Each row is a point on a landscape with many valleys, with its height.
A ball rolls from a point to whichever of its 2 nearest points has the largest drop for the distance, and stops where none of them is lower. Distance is the straight distance between rows; heights are no part of it.
Tikel h=257: [75, 107, 91, 91, 103, 109, 130, 69, 85, 99, 78, 102, 86, 87, 72, 112, 121, 104, 107, 118, 122, 88, 97, 122]
Fope h=403: [127, 130, 122, 81, 100, 95, 74, 92, 121, 114, 101, 82, 110, 164, 96, 127, 135, 88, 108, 54, 108, 85, 94, 94]
nav h=190: [85, 119, 102, 76, 69, 97, 99, 120, 115, 103, 63, 125, 102, 94, 107, 121, 121, 86, 110, 90, 108, 70, 105, 115]
Vep h=283: [108, 88, 120, 81, 115, 119, 76, 115, 90, 110, 111, 114, 114, 141, 123, 105, 81, 79, 122, 98, 90, 78, 83, 109]
gugo h=424: [76, 110, 120, 112, 128, 101, 105, 77, 69, 80, 102, 90, 113, 104, 98, 76, 88, 101, 109, 115, 121, 130, 84, 109]
Nipi h=368: [111, 79, 107, 74, 77, 91, 98, 141, 121, 105, 87, 120, 88, 110, 97, 98, 101, 97, 100, 102, 81, 78, 111, 98]
Surab h=726: [116, 142, 83, 123, 106, 105, 106, 91, 103, 100, 126, 54, 109, 60, 110, 109, 68, 103, 57, 94, 124, 131, 67, 89]
kunop h=300: [82, 107, 104, 90, 94, 94, 144, 121, 94, 105, 72, 111, 96, 105, 75, 102, 112, 119, 123, 117, 100, 90, 110, 110]
sef h=480: [110, 80, 101, 113, 98, 116, 74, 96, 87, 124, 120, 95, 118, 100, 104, 86, 89, 95, 114, 87, 81, 102, 98, 92]
Zovar h=352: [117, 66, 75, 86, 97, 121, 85, 123, 109, 112, 102, 100, 98, 71, 111, 104, 63, 86, 85, 124, 71, 96, 101, 85]
ruko h=429: [108, 84, 99, 102, 111, 108, 89, 111, 81, 121, 123, 96, 127, 97, 112, 88, 69, 113, 113, 114, 88, 122, 96, 92]
mov h=827: [119, 102, 76, 124, 108, 97, 101, 71, 97, 91, 95, 77, 84, 51, 95, 107, 90, 100, 63, 90, 124, 128, 76, 95]
nodus h=434: [120, 97, 128, 73, 116, 104, 62, 103, 104, 125, 105, 118, 123, 143, 94, 117, 121, 92, 106, 78, 82, 84, 103, 102]
mar h=243: [106, 108, 99, 122, 95, 93, 98, 90, 95, 120, 115, 83, 119, 80, 96, 74, 89, 104, 95, 96, 114, 117, 93, 105]
gusog h=569: [110, 94, 105, 118, 85, 87, 75, 80, 109, 102, 90, 127, 115, 104, 92, 110, 124, 91, 108, 81, 104, 87, 120, 109]
pab h=305: [85, 74, 105, 91, 113, 97, 98, 89, 108, 108, 119, 112, 85, 98, 84, 92, 119, 105, 86, 82, 97, 76, 99, 88]
Fedil h=284: [91, 106, 113, 60, 78, 100, 84, 121, 122, 117, 81, 133, 97, 121, 112, 127, 123, 86, 91, 77, 91, 63, 104, 97]
nep h=595: [91, 97, 109, 101, 90, 88, 83, 87, 114, 87, 86, 134, 94, 122, 98, 119, 132, 99, 102, 74, 90, 71, 126, 100]
pufi h=296: [95, 76, 67, 95, 98, 125, 105, 114, 101, 90, 89, 96, 81, 75, 121, 103, 66, 98, 90, 121, 55, 109, 116, 82]
gedu h=402: [137, 70, 88, 76, 102, 118, 74, 125, 97, 124, 103, 122, 112, 91, 117, 98, 71, 88, 102, 119, 82, 93, 85, 96]
pes h=319: [114, 100, 127, 124, 107, 84, 109, 89, 98, 103, 128, 71, 122, 110, 97, 69, 96, 104, 104, 96, 124, 116, 92, 108]
soni h=593: [72, 101, 99, 97, 108, 104, 140, 70, 83, 97, 102, 93, 95, 120, 90, 92, 109, 116, 123, 114, 82, 84, 89, 109]
gup h=264: [117, 103, 94, 121, 91, 67, 92, 92, 111, 96, 97, 115, 95, 85, 96, 93, 102, 105, 94, 97, 138, 103, 97, 109]
bov h=259: [81, 123, 78, 75, 82, 101, 100, 113, 99, 91, 61, 126, 97, 92, 114, 108, 104, 92, 122, 116, 94, 79, 105, 116]
leb h=523: [118, 89, 91, 97, 85, 115, 64, 97, 99, 128, 102, 116, 114, 103, 114, 102, 97, 81, 108, 85, 76, 79, 101, 102]
Libav h=507: [103, 99, 74, 108, 76, 95, 103, 125, 105, 92, 93, 111, 98, 69, 114, 98, 82, 107, 115, 106, 106, 107, 123, 94]
Zaf h=471: [74, 120, 61, 111, 105, 116, 125, 96, 88, 81, 75, 83, 79, 64, 105, 110, 81, 113, 104, 113, 94, 121, 105, 94]
kini h=863: [112, 91, 83, 116, 107, 104, 85, 48, 89, 84, 80, 90, 78, 65, 100, 117, 104, 82, 66, 90, 125, 109, 72, 111]
noti h=483: [132, 92, 125, 93, 112, 94, 72, 99, 100, 104, 103, 66, 94, 158, 89, 87, 126, 98, 117, 75, 85, 88, 90, 92]
Zipe h=118: [96, 106, 100, 127, 92, 78, 124, 79, 106, 93, 88, 91, 94, 73, 71, 101, 105, 84, 70, 115, 125, 110, 100, 125]
Pog h=245: [105, 84, 108, 105, 133, 110, 93, 39, 84, 86, 104, 102, 106, 109, 98, 104, 117, 93, 95, 90, 139, 103, 69, 113]
ral h=299: [73, 110, 85, 93, 104, 101, 134, 115, 97, 96, 104, 101, 97, 100, 116, 81, 67, 122, 107, 146, 64, 104, 98, 108]
Mupu h=143: [93, 107, 100, 123, 78, 93, 115, 106, 104, 107, 111, 82, 104, 65, 79, 77, 97, 94, 87, 109, 92, 105, 107, 99]
lanuz h=540: [104, 107, 92, 115, 75, 85, 83, 107, 101, 89, 85, 132, 109, 91, 113, 102, 105, 103, 117, 96, 103, 91, 122, 110]
kevo h=535: [94, 114, 65, 113, 87, 107, 126, 132, 107, 97, 103, 82, 103, 63, 112, 112, 76, 112, 100, 127, 104, 129, 127, 91]
nuvi h=232: [80, 114, 94, 106, 84, 92, 131, 135, 110, 101, 97, 102, 101, 85, 82, 92, 94, 113, 98, 121, 85, 98, 112, 103]
pedim h=217: [71, 91, 85, 105, 103, 111, 125, 100, 93, 88, 92, 101, 83, 89, 104, 90, 74, 107, 94, 134, 48, 97, 114, 93]
lemu h=158: [101, 76, 106, 110, 128, 91, 95, 55, 106, 98, 112, 117, 97, 107, 91, 106, 130, 94, 77, 87, 138, 91, 91, 102]
Fos h=626: [81, 96, 126, 82, 100, 96, 131, 83, 84, 87, 85, 95, 80, 137, 84, 102, 128, 108, 125, 99, 77, 79, 111, 104]
rifer h=890: [99, 100, 90, 108, 99, 104, 78, 50, 99, 85, 76, 113, 95, 79, 106, 122, 123, 76, 82, 84, 125, 80, 93, 116]
Sez h=381: [99, 80, 126, 76, 129, 95, 86, 106, 104, 111, 118, 118, 85, 128, 94, 81, 112, 112, 94, 83, 96, 87, 86, 85]
bupo h=536: [68, 118, 78, 112, 103, 115, 138, 73, 79, 86, 97, 90, 88, 90, 95, 100, 85, 113, 114, 123, 88, 111, 93, 107]
fosab h=781: [105, 115, 77, 116, 110, 109, 101, 95, 99, 103, 111, 78, 84, 60, 110, 91, 73, 112, 76, 88, 122, 123, 73, 85]
vit h=261: [111, 97, 106, 105, 119, 88, 81, 87, 98, 110, 109, 116, 106, 103, 94, 83, 113, 117, 103, 87, 127, 106, 88, 105]
sumid h=621: [90, 95, 123, 97, 94, 94, 112, 90, 105, 78, 80, 104, 75, 143, 89, 117, 131, 101, 109, 80, 81, 87, 131, 95]
Duna h=351: [101, 120, 121, 72, 84, 92, 75, 100, 123, 110, 94, 108, 109, 133, 107, 123, 136, 82, 96, 60, 98, 66, 106, 102]
bovu h=210: [98, 87, 132, 92, 116, 114, 81, 123, 73, 98, 118, 104, 106, 144, 103, 100, 78, 87, 139, 113, 85, 94, 106, 102]
Rozek h=193: [70, 117, 102, 115, 97, 91, 144, 80, 103, 90, 79, 86, 101, 82, 62, 99, 119, 101, 90, 118, 118, 96, 99, 119]
guk h=376: [110, 93, 125, 103, 107, 91, 103, 122, 96, 121, 138, 88, 131, 115, 99, 75, 82, 118, 107, 101, 99, 115, 103, 94]
fen h=420: [113, 72, 107, 99, 82, 86, 109, 139, 122, 106, 117, 118, 90, 98, 104, 86, 84, 101, 104, 100, 94, 96, 107, 90]
voze h=380: [65, 123, 133, 112, 117, 101, 115, 103, 78, 84, 134, 84, 123, 111, 104, 78, 78, 102, 101, 126, 99, 129, 96, 98]
sozi h=356: [123, 83, 100, 71, 101, 112, 73, 131, 101, 115, 115, 130, 131, 117, 129, 99, 81, 93, 124, 112, 92, 98, 83, 100]
viga h=511: [129, 80, 127, 94, 96, 89, 83, 123, 104, 115, 111, 80, 100, 133, 96, 73, 98, 101, 114, 87, 83, 93, 95, 97]
mek h=445: [133, 103, 129, 75, 95, 100, 78, 105, 114, 111, 87, 94, 79, 155, 96, 116, 135, 94, 97, 56, 87, 100, 109, 82]
veza h=194: [111, 89, 108, 123, 91, 70, 100, 75, 105, 89, 84, 110, 91, 94, 76, 112, 122, 91, 86, 94, 138, 96, 97, 128]
fezu h=361: [97, 100, 116, 105, 87, 86, 123, 113, 103, 102, 85, 111, 81, 100, 78, 98, 124, 104, 104, 88, 116, 95, 114, 100]
feliz h=589: [107, 119, 84, 109, 90, 86, 102, 116, 117, 108, 135, 76, 129, 73, 125, 91, 80, 119, 70, 122, 124, 132, 107, 93]
Bele h=322: [77, 103, 96, 100, 85, 110, 107, 92, 94, 101, 91, 109, 84, 81, 76, 106, 114, 99, 110, 94, 114, 79, 109, 102]
bivu h=338: [99, 86, 119, 121, 138, 106, 105, 53, 65, 82, 97, 90, 108, 103, 94, 97, 99, 90, 102, 116, 131, 129, 72, 126]
gemum h=298: [74, 90, 128, 102, 115, 114, 103, 115, 73, 91, 123, 99, 106, 120, 110, 89, 68, 103, 120, 124, 90, 122, 112, 94]
Tos h=561: [103, 124, 62, 119, 92, 110, 104, 123, 129, 104, 128, 76, 114, 59, 119, 114, 77, 105, 71, 116, 106, 138, 115, 83]
Mufek h=343: [117, 97, 124, 92, 117, 81, 82, 85, 104, 104, 99, 108, 102, 134, 89, 93, 141, 109, 100, 66, 117, 110, 99, 91]
Vefi h=231: [89, 76, 115, 96, 109, 95, 109, 70, 110, 94, 111, 103, 88, 119, 68, 107, 146, 94, 82, 76, 116, 80, 104, 85]
dom h=541: [127, 74, 117, 91, 88, 106, 64, 118, 103, 118, 95, 100, 103, 120, 106, 85, 90, 82, 107, 90, 72, 69, 98, 100]
Paf h=397: [109, 109, 123, 86, 124, 101, 74, 85, 93, 102, 104, 113, 122, 150, 95, 104, 132, 94, 122, 80, 106, 86, 95, 103]
deku h=415: [81, 114, 52, 83, 107, 126, 111, 124, 90, 84, 64, 82, 85, 73, 114, 105, 96, 109, 111, 121, 81, 119, 101, 101]
beram h=470: [114, 86, 83, 103, 81, 84, 95, 122, 114, 103, 122, 101, 102, 81, 128, 84, 73, 112, 99, 106, 112, 106, 108, 80]
Mep h=313: [99, 97, 91, 81, 72, 99, 111, 137, 99, 95, 76, 127, 96, 93, 101, 113, 92, 93, 125, 115, 79, 81, 117, 106]
Mev h=362: [85, 102, 60, 79, 109, 115, 122, 124, 89, 90, 91, 92, 79, 88, 125, 94, 75, 116, 123, 139, 74, 111, 96, 104]
lan h=671: [110, 155, 71, 126, 102, 112, 107, 106, 121, 76, 121, 60, 101, 65, 123, 127, 87, 103, 46, 93, 104, 135, 87, 80]
Fodod h=614: [100, 132, 68, 126, 104, 109, 119, 96, 108, 80, 99, 66, 93, 51, 101, 121, 81, 110, 60, 93, 91, 137, 110, 74]

For each start below, name the point where the ball stops.
Fos | pedim
Fodod | nav
leb | Mupu
nep | nav
dom | nav
feliz | nav

Call two points neighbours if one is among the 2 nearest of the other. Go from one point of each pair to the other, from neighbour to neighbour, staying as low as possible. Name the highest point that can't be avoided.
nav / Mupu | nodus
pedim / lemu | gugo
Zipe / Mupu | fezu
Zipe / vit | gup
bovu / pedim | gedu
